A landscape with many peaks, sampled at points; each row gives a point and its height.
From any point a climber steps to the highest of the 3 points nearest to it. It stops when none of these is higher. Distance is the straight distance between rows; heights are no part of it.
<1621> h=3.61: [150 130 135  90 139 115 116 119 140 177 141  97 142 153 189 115 120 132
  94 125 102 144 114 115  95 140 141 143 111 118 178 159 159]
<1716> h=5.20: [153 164 121  83 128 132 152 178 181 148 119 104 113 121 135 141 121 168
 132 131 118 126 115 142 111 136 192 145 118 100 112 108  87]
<1299> h=3.22: [186 146 125 163 137 122  95 164 148 141 159  94 119 138 198 106 100 175
 121 147 129 133 149 101  97 160 138 123  84 131 138 112 116]
<1874> h=4.86: [177 167 150 104 127 137 154 179 140 120 129 146 135  86  99 124 133 137
 197 177 106 116 147 148 146  87 183 174 143  78 103 117 118]
<569> h=4.24: [110 120  98 121 134 159 145  96  38 150 170 149 141 110 134 137 127 128
 145 145 116 127 142  93 162 134  82  95 114 170 141 160 159]
<1219> h=3.08: [113 128 105 117 130 139 134  94  89 195 107  95 144 121 164  84 140  89
  53  87 145 185  97 110 122 150 180 124  80 172 146 128  97]
<526> h=3.58: [188 147  98 107 114 120 127 136 117 167 125 126 179 109 136  86 148 111
 111 159 105 145 138 108 170 100 205 132 130 105 144 155 162]
<337> h=6.22: [151 150 102 108 143 152 151 117 110  96 107 168 165  76  90 117 146 112
 146 138 125 114 158 124 194  97 186 116 150 101  92 149 129]
<1835> h=4.35: [120 144 151 147 125 129 116 145 125 126 160 120 125 174 128 162 118 115
 148 165 126 127 141 104 124 127  77 130 106 116 116 117 160]
<1470> h=2.36: [130 133 111  90 109 115 182 124  78 106 135 168 110 108  74 185 126 148
 173 166 123  90 134 147 130 118 118 144 199 123 117 139 134]
<70> h=2.87: [164 128 136 157 160 144 109 148 210 151 134 124 100 135 199 116 107 180
  74 116 123 148 102 122  90 171 153 126 111 138 135 124  91]
<257> h=3.57: [140 127 120  89  96 133 176 140  75 163 116 122 120 129 122 138 104 128
 154 149 105 104 136 104  97 143 137 117 154 115 140 164 150]
<840> h=3.35: [121 123 129 122  96 118 129 151 113 110 145 119  92 151 109 157 112 143
 196 165 109 105 129 145 115 136  94 154 139 100 114 138 156]
<922> h=3.23: [131 103 112 164 176 139  98 112 186 156 105 111 118 127 167  90 125 158
  61  76 173 166  79 120 128 125 160 140  94 144 115 103  59]
<1676> h=5.71: [120 148  99 105 119 155 186  86  34 171 125 128 147 118 133 119 130 132
 113 134 116 111 143 127 133 140 167 113 134 176 157 141 110]
<723> h=3.25: [172 127 161  90 128 118  97 170 205 154 122 112 169 140 117 125 143  90
 114 121 119 149 109 133 119 126 183 153 126  83 161 109 164]
<1056> h=6.15: [ 64 150 100 128 132 165 164  90  88 156 128 152  94 121 141 158 109 143
 136 109 141 118 111 144 102 151  84 105 148 151 131 113  69]
<387> h=3.19: [ 42 156 137 166 167 121 138  93 148 148 140 114  82 143 150 143 116 135
 135  70 165 123  95 138  98 119  39 147 126 160  89 111  80]
<1497> h=5.73: [134 154 115  94 135 127 167 124 118 112 113 155 171  88 104 126 125 137
 169 177 117 112 137 136 156  92 193 134 179 119  97 136 116]
<784> h=3.37: [ 97 104 133 156 119 128 120  95 114  70 129 161 144 123  52 140 179  86
 136  89 144 111 126 130 134 120  49 119 155 142 118 127 162]
<718> h=5.04: [155 100 128 107 101  92 116 121  79 169 150  88 172 155 168  97 155  82
 104 148  99 152 163  88 108 135 130  99 107 107 176 158 210]
<1478> h=4.51: [114 106 132 118 147 133 126 107 111 165 146  85 129 148 182 132 130  99
  95 130 126 145 136  96  52 179  86 120 105 131 126 158 160]
<1008> h=6.24: [109 144 123 142 123 117 138 140 121  91 140 140 129 144 109 136 121 137
 170 146 125 119 143 116 150 139 100 129 107 119 121 135 137]
<1893> h=5.85: [111 154 153 105 126 113 151 163 171  97  99 132  96 115  71 187 121 124
 161 100 127 111  77 170 105 119 109 165 147  84 120 102 100]
<1212> h=3.88: [145 158 116  90 116  97 164 155  71 162 141  99 139 118 143 135 125 143
 181 162  75  91 138 119 110 118 142 139 154 108 154 164 152]
<1729> h=3.89: [147 130 125 151 136 153 119 114 112 164 134  95 138 140 203 106 114 126
  70 124 115 167 122  85 114 152 166 108 101 144 176 141 133]
<1374> h=3.03: [121 152 147  81 143 131 163 197 219 130 113 103  69 100 111 140 109 142
 135  96 129 132  63 204  74 129 116 186 125  75 113  86  79]
<514> h=4.75: [169  82 148  88  86 101 126 124  70 190 123  93 156 158 142 109 145  90
 110 158  88 148 143 116 125 125 158  90 134 125 187 151 209]
<579> h=5.39: [158 102  95 144  95 120 124 108  67 132 183 106 179 144 132  95 140  61
 153 164 120 152 185  82 166 126 126  95 118 116 171 144 194]
<1093> h=3.17: [ 85 128 122 138 157 135 140 103  93 148 125 114 112 170 113 139 128 106
 108 113 130 110 108 110  85 156  68 116 119 144 126 140 164]
<793> h=4.71: [168 125 122 116 113 124 139 126  93 104 135 157 140 120 101 128 147 147
 178 169  92  94 153 118 161  96 155 133 159 101 131 134 180]
<58> h=4.60: [ 93 140 111 175 106 170 130  92  80 101 136 149 143 102 116 134 144  91
 122 129 121 136 139 110 148 119 108 101  94 155 131 143 135]
<1338> h=5.21: [ 71 139 140  77 115 103 201 132 132 118 110 154  91  89  60 158 133 136
 160 121 135  84  89 213  96 128 107 172 179 106 123 117 114]
<1724> h=0.82: [ 87 155 111 126 133 131 168 124  99 104 148 151  87 114 115 165 106 160
 165 169 117  93 125 153 134 118  96 121 146 129 124 136 101]
<282> h=1.74: [ 70 156 145 170 165 138 121 138 183  79 111 154 104 119 115 131 101 165
 161  94 142 129  94 172 119 120  84 148 135 118 124  97  48]
<313> h=3.31: [108 126 146 159 176 143 107 107 153 165 101 109 113 140 166  92 114 147
  69  62 170 166  89 129 102 117 110 135 101 164 104 128  71]
<1857> h=3.74: [112 158 122 134 157 133 135 114 132 157  97 108  96 139 157 115 101 183
  84 106 146 140  92 150  95 133 145 136 126 125 115  98  85]
<117> h=4.98: [151 114 149 179 137 136  77 163 184 108 127 118 143 149 136 128 138 149
 126 122 145 142 141 103 151 152 125 114  98 122 129 121 119]
<1103> h=5.87: [129 132  91  72 130 150 180 105  80 166  76 160 161  86 100 135 146 138
 135 131 118  87 133 162 134 116 181 121 168 155 145 142  98]
<808> h=4.45: [109 124 165  88 108 114 142 158 141 128 135 133  70 151 106 187 139 108
 158 114 123  83  78 173  88 154  83 158 132  95 119 109 131]
<944> h=3.52: [100 123 156  88 153 149 150 140 182  87 124 172 132 110  49 141 154 100
 146 109 125 117 118 179 109  89 113 172 147 114 101 127 116]
<876> h=3.69: [151 152 158 105 109 112 132 165 179  99 159 115 112 105 112 157 125 153
 173 160 104 104 124 142 126 115 141 155 169  78 109 115 126]
<480> h=4.53: [159 124 141  98  90  89 131 125  60 135 144 102 143 136 121 124 133 129
 173 170  92 109 145 118 123 116 117 130 140  91 134 142 197]
<862> h=5.12: [131 138 123 102 115 127 154 103 110  66 137 175 169  94  61 140 128 114
 163 155 120  99 182 160 188  60 147 159 180  98  84 137 144]
<1460> h=4.20: [170 122 124 114 141 123 117 129 143 167 106 113 166 150 182 104 131 114
  98 132  98 156 125  93 111 118 185 127 104  86 174 131 148]
<222> h=6.29: [162 128 143 105 109 122 113 134 128 142 114 118 151 133 125 130 132 131
 144 154 116 150 147 118 142 110 139 113 113 100 129 147 177]
<1620> h=3.60: [173 129 143 133 130 120  96 164 199 155 109 111 159 139 166  91 140 102
  84 117 123 171 117  87 111 149 211 134 105 108 160 113 142]
<1425> h=4.59: [142 130 150 144 131 136  96 154 204  92 115 157 141 151  99 130 128 110
 134 121 143 149 138 138 138 126 115 140  93  91 112 112 133]
<920> h=3.18: [123 138 135 118 126 117 124 176 216 128 139 123  74 128 144 124 103 139
 120 133 126 153  93 157  95 143 114 171 120 111 117 109  84]
<106> h=3.36: [126 120 138 166 163 139  90 121 147 145 150  97 144 174 179 129 123 106
  99 131 136 159 124  88  97 151  94 114 101 128 128 141 150]
<1617> h=5.95: [109 138 113  77 138 152 171  97 121 165  79 118 149 100  89 132 122 142
 105  94 129 113 103 168 136 113 167 113 153 135 133 121  93]
<1536> h=4.77: [ 91 125 117  97 118 147 143  98  91 151 100 117 153 122 135 114 153  88
  94 103 130 134 110 111 108 131 140  91 122 165 145 142 146]
<1020> h=3.96: [131 154 117 147 123 164 124 116 107 140 102 120 152 110 170  92 105 140
  89 123 147 154 123 101 154 136 177 120 138 160 134 126  79]
<1642> h=4.72: [138 137  88  93 133 161 115 123 112 181 111 109 157 129 174 100 137 116
  81 138 108 146 121 111 109 134 204 137 109 128 152 161 149]
<1887> h=4.38: [180 122 130 186 156 145  67 148 170 114 131 120 138 146 174  95 130 151
 104 134 140 149 126  82 146 149 168  96 106 161 135 117  89]
<973> h=5.42: [179 108  87 104 117 152 164 105  55 128 130 145 157  94  98 114 160  86
 129 134 102 105 172 128 167  88 187  97 140 158 151 175 174]
<967> h=2.51: [143 127 149  99  98 112 147 148 118 100 138 136 101 106 111 159 108 135
 207 176 111  88 136 151 146  99 132 159 173  93  98 137 117]
<1278> h=6.32: [136 135 105 107 138 161 134 122 106 132 103 137 170  92 122 106 143 108
  93 138 143 146 121 110 173 119 228 111 125 135 146 143  66]
<1465> h=2.88: [171 146 118 115 153 163 128 123 169 178  97 111 134 128 196  92 100 167
  74 130 129 157 101 124 105 130 218 142 110 124 142 110  95]
<549> h=4.23: [ 97 145 137 160 121 144 124 115 139 113 130 133  95 128 157 124 110 171
 105 113 144 147 117 119 115 147  94 126  96 177 109  92  82]
<422> h=3.50: [150 154 156 124 134 126 126 175 174 116 118 130  99 159 125 158 123 140
 130 116 133 131 112 151  99 145 127 125  89 108 123 126 120]
<1325> h=4.21: [133  98 154 119 113 125 148 106 137  62 112 167 155  91  19 153 144  90
 150 119 144  92 160 170 184  68 109 118 185 110 105 125 177]
<20> h=5.35: [162 136 127 121  97 119 111 110  99 115 141 123 171 120 136 117 135 120
 154 184 111 131 148  99 162  85 144 119 133 119 140 153 180]
<679> h=3.62: [ 95 142 147 107 130 112 139 160 172 140 110 136  64 148 119 162 115 122
 136 116 137 113  92 177  97 151 105 163 120 123  97 114 120]
<1462> h=6.33: [115 132 114 140 133 149 129 119  63 206 175  92 127 144 238 119  92 161
 125 173 124 129 139  61  90 158  73 107 108 140 148 163 122]
<29> h=4.82: [147 146 134 141 134 139 113 131 152 119 117 149 135 119 138 121 131 153
 126 118 133 141 125 131 135 117 149 120 117 117 121 108  89]
<1046> h=2.71: [ 81 150 131 130 152 146 139  87 188 124  98 151 114  95 114 118 114 158
  95  82 142 132  96 186 100 102 105 150 130 145 122  95  54]
<707> h=5.37: [176  58  96  99  80 134 125 115  16 158 120 108 177 126 105  98 152  63
 108 137 105  95 183 101 121 126 108  95 136 163 175 151 214]
<126> h=2.55: [123 133 125 112 159 140 105 126 153 179 163  95  72 173 229 128  81 143
 110 122 134 142 108 116  68 140  88 139 107 121 119 128 123]
<196> h=4.10: [151 135 149 124 121 107 118 143 157 105 146 136 150 109 101 127 149 119
 191 163 102 117 173 135 194  78 176 144 153  85  89 120 144]
<1555> h=5.29: [137 156  92 166 122 157 132 110  60 120 153 125 167 115 170  86 141 109
 115 159 111 155 175  68 148 115 106  81  92 154 149 159 149]
<1341> h=6.03: [137 132 119  92 143 146 121 125 130 160  77 137 146 110 114 123 136 112
 107 118 123 160 135 129 148 123 181 125 123 129 147 122  96]
<152> h=5.84: [136 170 111  81 160 158 158 135 148 178  95 137 136 113 140 127 111 148
 105 106 129 149  96 136 117 127 169 142 136 122 126 123  87]
<1307> h=3.76: [118  99 168 124 100 104 122 134 146 117 138 129 114 155  86 162 134 110
 146 121 124 139 127 161 105 119 105 126 116 117 113 145 169]
<1841> h=5.76: [118 118 121  60 112 141 185 119  75 165 118 153 133 102  64 127 165 121
 146 105 118 101 116 164 104 123 148 138 164 129 117 127 146]
<439> h=1.48: [127 143 139 170 145  99 127 159 178  71 141 133  66  93 142 143 103 180
 150 145 138 120 117 161 100 146 103 142 122 117 110 116  44]
<2> h=2.35: [118 148 139 116 136 118 139 164 168  93 136 102  59 129 169 162  80 173
 153 124 119 106  92 173 101 160 112 149 147 115 106 100  79]
<1702> h=5.38: [128  98 121  82  65 104 172 124  81 138 123 132 137 117  70 149 166 134
 138 133 125  75 148 156  84 124 103 109 180 126 142 126 164]
<1140> h=1.84: [145  92 144 101  74  51 153 105 102 101 147 166 129 109  49 174 144 119
 183 137 135  77 150 196 155  80  99 137 191  94 114 112 154]
<1903> h=3.70: [157 135  96 173 139 157  98 133 115  95 118 106 164 100 161  90 142 119
  73 126 139 174 144  84 181 152 199 104 107 155 149 141  97]
<1717> h=4.11: [158  98 119 124  87  84 123 111 110 113 137 137 122 129  65 142 131 102
 174 150 105 108 177 148 158  79 123 113 158  97 138 152 207]
<111> h=5.49: [162 147 124  64 108 128 137 166 137 151 128 139 125 127 121 128 144 130
 145 151 102 127 110 145 110 126 199 147 159  83 115 131 149]
<11> h=2.97: [ 59 164 148 134 160 117 116 107 168 138 106 125  99 123 127 130  98 148
 125  58 166 123  82 192 112 124  86 152 109 146  98 130  82]
<144> h=5.33: [191 110  86 126  91 116 140  95  27 126 133 128 159  63 102 100 163  40
 133 159 133 120 197  96 217  65 167  68 134 152 145 167 177]
<94> h=6.10: [117 124 107  80 124 166 146 103 117 134  82 137 168  89 100 119 150 118
 104 120 113 140 121 135 152 105 222 143 147 129 125 143 101]
<710> h=5.72: [ 99 121 129 122 137 143 138 100  61 201 135 102 120 152 192 130 106 133
 104 114 138 134 118  95  74 162 106 101 127 139 138 150 122]
<558> h=3.02: [158 120 135 163 182 118  97 147 173 189 148  87  95 143 220  96  88 163
  75 118 142 151  94 107  71 158 143 124 112 142 119 106 108]
<802> h=2.01: [123  79 123 118  73  67 179 132  72 100 157 129  85 122  61 142 106 124
 200 150 133  72 148 163 131 129  77 157 179 117 126 122 177]
<1388> h=4.18: [ 81 114 131 167 147 143 125 105 145 107 127 140 132 150  92 122 145  94
  97 101 144 143 107 101 130 115  94 131 121 141 114 127 149]
<1883> h=6.20: [ 79 140 125  89  98 108 170 144 108  80 147 135  69 118  81 187 136 127
 171 135 109  83  85 189  98 145  71 166 158 117 133 127 122]
<1176> h=3.24: [154 100 172 188 173 121  83 166 229 119 126 130  85 154 162 132 112 146
 125  82 146 140 112 139  78 174  79 128  78 127 107 101  79]
<1168> h=5.75: [153 125 121 103 119 130 126 145 184 139  86 140 154 137 115 100 165 109
 102 111 130 162 113 130 149 139 203 110 120 115 148 126 143]
<1297> h=5.44: [190  69 120 113  93 100 131  93  39 139 161 118 149 132  91  96 141  57
 140 140 122 117 185 128 166  95 139  89 163 149 158 136 218]
<149> h=5.50: [ 74 135 107 136 135 159 116 108 113 155 131 150 126 151 159 113 126 116
  97 113 138 160 114  92 109 131 125 128  98 141 140 145 100]
<1187> h=5.30: [156 109 153 138 137 136  89 148 198 132 136 126 147 147 125 112 145 120
  78 112 137 161 112 113 141 157 146 135  89  92 137 115 125]
<1322> h=2.98: [121 110 162 176 152 146  63 127 177 119 147 108 125 159 152 115 136 101
  86 107 149 158 131  79 107 156  82 133  81 155 132 111 122]
<1275> h=3.11: [ 66 113 148 134 110 111 153 100 108  88 136 156 115 124  68 179 137 108
 157 121 131  83 129 160 116 128  47 127 175 157 139 128 159]
<915> h=3.59: [176 138 149 161 158 126  71 171 180 124 139 106 135 147 192 109 127 146
  88 133 135 171 116 102 104 174 172 114 109 121 143  99 123]
<442> h=5.53: [144 129 129 139 130 140  97 136 173 140 108 116 147 136 130 111 153 103
  83  97 141 157 126 102 162 139 174 138 101 151 128 123 125]
<1362> h=5.24: [134 102 114 135  97 109 129 120 103 105 147 138 139 138 101 125 133  95
 161 146 137 120 173 106 161 124  90 111 111 133 129 144 200]
<197> h=6.70: [ 95 125 149  52 126 116 142 187 174 103  95 135  94  85  79 157 137 136
 158 124 113 108  81 177 116 126 138 180 186  81 114 108 129]
<534> h=4.37: [124 151 156 120 127 133 110 135 178  62 137 141 146 114  77 141 132 124
 159 129 125 128 140 143 165  98 139 131 136  92  94 114 143]
<1616> h=3.68: [140 114 156  73 123 113 127 152 190 111 104 152 123 112  47 116 160  84
 157 113 139 137 127 193 163 100 144 158 177  66  84 110 151]
<1552> h=2.99: [ 83 105  94 149 140 135 114  97  67 154 163 119 165 147 201  79 152  59
  62 101 142 184 160  60 105 155 122 106  83 157 143 150 138]
<367> h=6.72: [125 136 149 186 141 116  91 156 167 106 141 133 105 153 182 126  97 178
 132 143 137 141 122  97 102 161 102 111 119 157 124 123 117]
<49> h=5.03: [158 114 163 110 131 129  82 154 183 113 140 118 130 144  99 138 146 123
 157 136 124 156 132 128 143 127 150 134 126  78 129 124 145]
<302> h=5.55: [137 114 120 102 108 139 113 119 111 104  91 123 182 126 104 128 156  84
  98 104 128 136 119 121 189 120 179 122 122 116 144 149 179]
<88> h=2.52: [141 162 141 185 133 138 100 162 190  99 124 144 103 114 163 107  92 200
 134 118 112 126 118 132 132 136 140 115 142 134 109  73  57]
<185> h=4.36: [141 155 111 157 138 120 116 142 146 128 154 101  79 159 205 141  99 173
 155 171 128 127 120  87  73 159  92 125 125 135 128 126 104]
<1891> h=3.46: [ 82 116 123 113 107 147 167  85  73 120 145 139 125 132  92 158 121 127
 136 111 132 110 138 128 146 108 105 105 153 160 135 139 146]
<613> h=3.56: [129 154 129 134 191 135 140 150 219 164  99 109  88 131 142 109 109 166
 103  81 167 153  84 166 103 142 138 151  99 135 121  99  86]
<327> h=6.63: [146  80  88 151 113  90 161  83  78  87 147 176 144  82  30 166 160 112
 154 125 152  65 189 151 166  95  87 119 185 158 130 115 196]
<1355> h=3.21: [159 126 118 164 134 129  95 120 155 158 122  87 139 146 199  80 115 172
  66 110 131 169 105  98 132 151 197  97 105 160 155 104  96]
<835> h=5.82: [126 133 112 167 116 152 124 108 116  68 118 164 177  93  77 147 159 134
 142 123 134 116 183 124 194  91 144 138 148 143 104 131 132]
<242> h=6.88: [165 157 138 100 122 137 154 162 149 141 137 113 145 139 145 109 133 157
 172 186  92 125 142 120 143 121 178 138 138  72 121 119 137]
<1610> h=5.09: [184  90 151  76 115  91  99 137 114 152 102 110 154 144  72  97 145  64
 122 140 122 143 156 157 152  91 183 125 146  87 149 130 193]
<515> h=4.04: [ 90 153 143  83 139 111 158 118 139 125  99 148 102  90  94 159 110 147
 159 127 117 110 116 171 109 123 104 150 135 117 115 113  79]
<1071> h=3.49: [145 122 114 180 148 154  95 123 115 143 120  93 155 137 189  84 108 115
  47 126 129 174 131  84 152 152 172  99 102 178 130 119  81]
<703> h=4.74: [ 96 116 156 161 140 122 115 123 159  79 146 171 118 140  89 149 135 111
 156 122 136 143 121 137 155 118  66 129 100 141 117 116 130]
<1229> h=3.65: [ 96 126 157 121 110 100 124 130 160 101 106 142 133 135  62 145 158  93
 151  99 131 116 139 170 135 121  80 130 146 130 124 122 155]
<1401> h=3.91: [117 141 142 158 150 163  99 149 220  99  92 142 134 130 129  99 145 159
  70 105 146 148 110 132 162 155 148 118 117 135 101 113  73]
<553> h=3.07: [157 117 129 163 176  90 120 180 223 119 128  88  17 111 182 129  68 172
 123 112 172 122  66 187  71 177  78 155  76 110  70  87  73]
<1477> h=2.03: [132 109 146 149  93  73 147 116 113  85 153 154 114 129  61 166 117 105
 213 179 112  82 175 175 195  78  94 152 181  90 110 116 157]
<449> h=3.51: [186 133  99 132 134 147 101 161 113 112 112 139 183  86 137 111 144 116
 120 177 131 128 156 110 202  94 233 133 141 125 117 162 134]
<929> h=3.20: [126 134 100 160 165 150 109  99 128 180  98 103 121 150 201  81 104 151
  58  76 143 177 106 115 117 141 161 140  89 178 117 109  53]
<1119> h=6.35: [136  66 126 110 109 128 163 119  65 127 103 160 143 128  42 140 152 101
 131  99 118  83 176 143 137 122 130 117 143 124 152  98 196]
<443> h=4.95: [104 137 119 183 118 157 116 118  84 109 166 117 134 152 166 120 136 113
 137 155 156 158 165  71 160 130 110 110  99 170 125 140 122]
<1816> h=6.86: [163 104  99  81 106 101 197 109   4 141 158 151 132 111  96 151 130 129
 164 141  95  55 155 116 143 122 117  98 169 151 160 152 156]
<4> h=4.31: [100 138 151 127 156 149 118 130 174 103  86 133 148 130  90 115 151 114
 108 100 150 139 124 143 142 141 130 153 114 123 127 113 110]
<1233> h=4.49: [113 167 134 114 142 128 163 111 134  78  95 168 140  75  60 144 137 152
 143 136 121 101 143 151 151  92 142 142 173 123 127 128  92]
<1407> h=3.12: [131 143 109 139 159 111 105 132 158 165 116 114  98 138 212 105  74 175
 103 113 126 140 106 112 102 167 149 106 130 134 133  91 101]
<476> h=4.12: [107 156 142  96 137 143 148 134 141 161 117 116  83 129 145 141 113 138
 120 120 136 125  95 150  79 132 126 133 163 132 125 119  94]
<425> h=4.40: [ 85 112 140 106 115 122 146 116  99 126 104 134 105 131  61 152 150 122
 129 115 127  75 123 161 100 131  92 136 151 125 125 122 146]
<1293> h=3.10: [108 111 150 186 168 147  70 133 197 116 102 122 141 147 151  93 134 140
  58  74 149 168 118 112 113 139 137 131  73 171 136 105  87]
<743> h=3.01: [ 97 172 120 130 113 105 154 128 153  90 117 155 122  96  78 165 153 134
 164 135 139 118 133 168 144 117  95 156 178 109  93 135  92]
<410> h=6.55: [126 126 118 163 128 155 109 164 159  72  97 147 173  91 114  97 125 141
 115 117 143 135 140 116 183 110 186 133 113 121 122 124  88]
<905> h=3.71: [ 65 131 161 190 156 142  81 113 191  85 123 146 141 149 102 139 168 102
 105  76 155 127 107 124 125 114  46 136  87 147 106 138 105]
<1432> h=4.27: [ 78 144 121 179 122 139 123  97 123  71 169 156 140 118 105 149 122 125
 150 141 150 130 151 109 145 114  57 117 107 156 114 129 111]
<993> h=2.76: [110 142 126 128 125 121 138 153  84 135 157 124  77 159 184 146 110 161
 147 175 117 127 126  80 135 158 108 131 132 134 134 155 137]
<1209> h=3.26: [125 110 125 155 169 130 118 119 154 183  92 102  98 151 200  86  88 166
  54  77 168 160  91 116  90 150 125 147 110 175 102 111  80]
<896> h=3.30: [127 128 127 174 132 135  91 124 123 155 153  91 156 163 184  97 136 109
  97 125 132 173 158  68 121 153 138 108  99 120 147 137 176]
<456> h=3.45: [ 54 148 151 176 171 157 101  97 183 137 121 121 131 152 135 130 141 106
  90  71 165 142  93 138 113 122  70 112 102 153 129 106  99]
<1601> h=5.22: [ 89 145 137 202 152 114  97 139 180  76 158 130  71 163 174 164 104 161
 147 118 168 104 126 132 116 161  62 144 101 145 106 102  89]
<1827> h=3.75: [168 108 122 127 116 122  99 133 137 150 125 105 203 127 142  97 141  86
  87 129 123 172 154 102 157 132 180 128 106  95 169 143 160]
<1300> h=0.39: [124 129 153 175 166 135  89 169 215  48 120 145 144  82 120 137 141 189
 122  97 144 127 116 163 142 139 105 145 132 147 108  89  81]
<486> h=3.40: [129 109 150 108 107  93 105 123 168  76 124 165 114 147  43 139 138  91
 170 104 131 128 137 161 152  86  95 146 137  96 113 134 154]
<1527> h=4.52: [127 136 134  70 100 132 144 128 129 126 102 157 140 150  89 144 142 137
 160 127 119 113 125 149 131 106 140 142 155 112 121 140 147]
<377> h=5.23: [123 152 153 206 134 149  81 124 153  70 162 135 118 140 132 140 132 143
 126 120 150 122 142  93 130 137  95 113 122 154 108 106 106]
<438> h=3.79: [140 107 148  81 117 114 139 138 151 120  92 137 153 115  59 124 145 114
 140 129 113 109 135 166 159 116 181 146 143 103 106 145 136]
<640> h=2.83: [ 91  97 158 165 138 141  88 129 162 111 148 130 118 205 136 146 130 115
 122  96 148 143 137 114 125 139  77 120  81 130 112 150 151]
<283> h=4.76: [131  93 147 117 120 120  94 112 132 128 142 134 134 150 102 130 153  94
 145 112 125 136 148 118 123 128  93 104  90 138 144 137 185]
<51> h=4.73: [127 130 158 169 131  82 111 160 165  39 170 132  78 150 114 155 106 130
 179 176 141 123 138 125 169 142  84 137 126  92 103 116 117]
<699> h=6.59: [138 139 140 145 104 132  91 143 123 146 142  92 147 142 167 110 110 149
 139 167 114 136 149  82 139 145 127 116 109 129 125 123 138]
<1356> h=4.22: [ 93 128 106 135 142 146 118  96  86 131 160 116 116 167 177 125 100 138
 137 142 142 149 147  76 121 161  75  99  91 146 130 152 134]
<1108> h=5.32: [186 121  86 122  99 122 128 120  55 135 128 143 166  89 144 103 159  92
 131 162  90 103 157 109 212  83 197 109 141 131 149 183 166]
<1179> h=5.36: [175  98 103 126  93 102 111  77  69 170 152 109 189 129 137 102 134  69
 121 149 103 143 174 100 153  90 156 112 126 108 166 146 198]
<1909> h=5.54: [169 121  97 147 113 121 143 114  54 118 146 134 155 119 107 130 136  93
 137 152 123 120 173 102 179  99 141 102 130 148 154 157 183]
<368> h=6.65: [ 63 117 106 150 146 141 157  78  84 173 124 133 120 139 189  95 116 132
  96  98 155 159 120 115  88 147  88 104 105 176 102 136 101]
<1031> h=6.06: [161 152 104  92 136 150 166 130  85 152 107 120 166  89 147  96 128 139
 114 154 106 133 131 132 153 143 219 118 143 122 125 139  93]
<1313> h=1.89: [ 78 120  91 123  94  97 187  96  56 108 139 158  94  96  79 179 128 125
 153 135 121  84 114 166 107 122  48 130 175 153 143 115 111]
<527> h=4.50: [123 149  99 130 137 160 149 127  87 169 127 116 148 138 195 112 110 140
 100 130 123 133 131  99 143 149 127 109  99 163 153 138  87]
<593> h=6.09: [137  99 105 106 101 119 162 112  48 136 144 123 124 134  86 147 146  98
 169 131 111  99 151 132 119 131 123 108 135 163 159 154 197]
<708> h=0.26: [ 80 149 124 141 112 104 138 115 100 106 162 134  81 136 139 176 104 145
 163 150 148  87 101 132 128 156  46 147 120 132 117 122 103]
<885> h=4.81: [126  97 109 130 103 115 193  97  67  89 140 176 135  76  46 164 129 139
 181 139 121  64 166 153 152  97  89 119 185 146 114 134 157]
<1102> h=4.26: [153 127 143 198 161 131  87 153 186  93 121 116 113 133 180  99 100 170
 108 100 151 156 108 132 111 146 126 117 117 147 108  92  82]
<1572> h=4.34: [147 137 136 113 134 128 113 168 172 164 112 114 108 129 143 130 114 141
 107 134 114 158 111 136  98 143 161 135 107 101 138 111 123]
<1129> h=2.77: [143 130 128 194 123 133  78 148 119 119 191  84 165 157 216  97 125 125
 100 152 108 158 156  39 111 165 118 108  83 146 155 138 165]
<193> h=6.23: [156 112 105 139 124 125 120 130  82 142 169 117 162 144 174 123 154 141
 159 178 100 138 150  77 144 134 113 104  98 133 151 153 159]
<517> h=3.44: [ 90 126 125 152 189 119 121 112 198 177  81 106  75 135 149  87  90 164
  81  51 181 126  56 179  92 119  86 158  84 151  90  91  48]
<892> h=4.90: [121 136 113  99 125 138 133 105  90 169 104 122 128 150 148 130 145 122
  84 114 118 134 107 121  92 144 163 127 124 130 147 156 128]
<715> h=3.39: [ 91  89 121 105  87  75 166 141  83 103 127 137  83 119  62 181 141 124
 164 115 140  52 108 183  69 143  81 149 187 140 134 116 171]
<766> h=3.38: [170  92 122  59  94 153 159 107  59 190 107 124 135 127 105 122 154 131
 115 135  94  85 122 128  97 123 162 128 146 145 158 143 155]
<1082> h=3.32: [135 142 127 102 136 140 127 140 104 162 147 105  97 145 161 141  99 162
 137 145 125 120 102 107 106 132 120 130 126 106 131 124 109]
<1330> h=5.83: [135 123 135 165 124 138 103 142 143  85 130 116 152 137 127 119 140 127
 135 145 116 147 150 106 164 114 140 126 111 126 112 119 113]
<1547> h=2.27: [101 119 132 131  87  80 138 100 111  76 158 171 117 115  75 168 132 132
 195 150 143 105 148 136 160  82  76 148 159 131 105 139 156]
<292> h=5.13: [152 127 132 184 135 117  75 146 154 104 156 119 131 145 200 100 110 177
 119 152 122 148 137  97 133 162 128  78 111 157 144 115 123]
<1371> h=3.09: [ 73  98 129 102 120  87 155 103 107 137 133 131  92 133  99 169 129 135
 129 104 131  90  93 167  94 142  71 145 156 147 128 151 151]
<27> h=5.00: [147 143 110 134 115 139 108 113  80 178 140 110 171 139 186 121 125 129
 126 161  97 141 137  89 122 140 144 114 116 107 161 149 136]
<801> h=3.41: [120 148 109 105 110 136 149 110  62 144 141 130 124 119 142 148  92 160
 146 170  81 123 153 106 139 124 121 119 135 159 123 141 125]
<899> h=3.63: [130 129 144  82 123 131 150 161 117 149 132 128 103 137 138 148 130 129
 148 133 134 129  90 135  86 146 118 139 134  95 144 130 143]
<1421> h=2.94: [ 83 139 143 144 170 149 117 120 153 152 138 118  74 165 165 132  93 137
 104 111 160 137  84 136  70 151  60 143 118 116  91 114  93]

For each start below, name the point where the climber stops.
<1322> => <368>
<282> => <1008>
<569> => <699>
<70> => <367>
<920> => <1278>

Call two points neighbours if one is among the 3 nearest of the other. Go from one point of each pair to the other, from neighbour to neighbour, staying as high as possible. Name the lowest point that can't be avoided.
<1883> / <410> => <515>
<368> / <1462> => <710>
<1816> / <1119> => <593>
<1883> / <197> => <1338>
<410> / <1008> => <1330>
